Each row is a point on a tangle of strands that fork, close into loops and nearly touch. The rows are in no order.
In the rows, zero is written as 128.
Points whose rows are less than 29.7 apart are linked; no others are. Some points are linked to none.
J_808: [148 126 148 124 144 110 146 148]
J_694: [155 118 134 129 161 192  92 159]
J_455: [137 107 124 115 131  80 109 122]
J_651: [116 139 105 115  96  83 218 123]
J_771: [127 136 145 129 123 111 165 132]
J_777: [112 135 138 137 108 116 140 110]
J_92: [ 80 136  98 133  68 101 141  81]
J_648: [ 91 157 113 135  75 128 193 111]
J_191: [ 84 142 110 137  78 109 140  82]
J_124: [165 138 167 129 165 180 147 184]
J_163: [157 107 126 108 153  79 130 143]
J_386: [106 135 128 147 126 151  61 100]
J_290: [ 98 152 131 154 140 183  59 102]
J_244: [109 118 116 124 101  82 128  98]
J_350: [154 113 129 111 151  73 145 142]
J_994: [144 115 124 112 140  65 152 130]
J_635: [110 144 134 151 141 183  67 115]
J_812: [ 93 150 126 157 134 179  49  96]
J_160: [173 131 160 126 172 179 146 188]
J_72: [165 103 128 118 162 167  97 164]
J_105: [178 109 136 118 173 194 119 184]
J_143: [ 92 147 106 130  74 112 179 102]
J_865: [127 127 121 119 120  78 178 122]
J_773: [115 130 102 116  99  70 187 110]
J_489: [122 117 122 117 116  76 147 114]
J_869: [ 97 133 127 143 112 135  65  90]
J_270: [167 136 165 124 163 150 163 183]
J_90: [131 128 120 142 153 200  58 132]
J_594: [160 145 172 130 162 163 161 178]
J_852: [166 105 127 122 164 191  95 169]
J_718: [142 127 148 127 143 144 114 146]
J_621: [104 127 113 124  91  80 147  93]
J_220: [ 85 141 122 145  93 122 101  80]
J_901: [ 96 135 125 138  93 111 116  88]
J_693: [148 143 164 130 146 138 168 163]
J_809: [ 97 140 122 150 128 161  42  93]
J_979: [131 146 159 135 128 124 172 141]
J_664: [ 94 131 120 136  90 103 129  87]
J_936: [119 137 126 147 151 199  60 124]
J_602: [148 134 156 127 146 127 152 155]
J_324: [139 106 112 129 149 181  54 130]
J_271: [114 136  97 115  93  77 201 116]
J_225: [129 106 115 117 123  76 100 109]
J_524: [114 145 125 125 101 104 201 127]
J_147: [146  94 103 129 153 195  51 132]
J_479: [133 115 107 114 124  52 172 116]
J_567: [127 122 133 122 125  90 141 123]
J_353: [167 119 147 118 164 149 128 175]
J_605: [121 134 124 122 109  90 186 123]
J_214: [139 149 165 135 135 140 175 153]
J_399: [174 117 147 122 172 186 130 183]
J_46: [ 97 131 109 126  84  91 161  96]
J_247: [166 127 155 122 162 145 147 179]
J_197: [140 123 124 139 157 204  68 140]
J_509: [112 122 104 116  99  65 167 105]
J_280: [172 102 129 119 171 195 107 175]
J_339: [ 91 137 125 147 104 126  79  82]
J_551: [117 114 107 117 109  60 148 103]
J_266: [131 120 124 133 141 169  60 129]
J_636: [114 111 122 123 110  84 105 100]
J_52: [145 105 122 112 141  80 118 130]
J_993: [117 126 128 138 128 143  65 110]
J_149: [112 141 137 146 136 170  74 118]
J_573: [113 150 104 117  88  97 222 128]
J_611: [138 112 117 115 135  58 159 122]
J_101: [168 110 140 115 165 162 114 172]
J_712: [139 123 140 121 136  97 147 136]
J_435: [103 154 122 131  89 119 202 119]
J_762: [149 124 132 132 158 195  84 149]
J_736: [124 130 132 137 137 160  69 121]
J_362: [ 93 138  99 124  75  94 176  98]

A tip is a point with one link. Name the tips that can be reached along the links from each point below, in the order of the rows.
J_435 | J_865, J_479
J_101 | J_92, J_147
J_567 | J_771, J_573

A fork is a point with three links, a tip a point with one. Leave the first point through the second and follow the links. Name the first fork or tip that comes.
J_362; J_143 | J_865
J_290; J_812 | J_386
J_197; J_762 | J_852
J_339; J_220 | J_92
J_736; J_266 | J_147
J_350; J_994 | J_479

Name the points in between on the shortest way along the links from the first point to the second, in order.
J_509; J_651 | J_773 J_271
J_621; J_524 | J_46 J_362 J_143 J_648 J_435
J_52; J_994 | J_163 J_350
J_435; J_865 | J_524 J_605
J_901; J_736 | J_220 J_339 J_869 J_386 J_993
J_214; J_551 | J_693 J_602 J_808 J_712 J_567 J_489
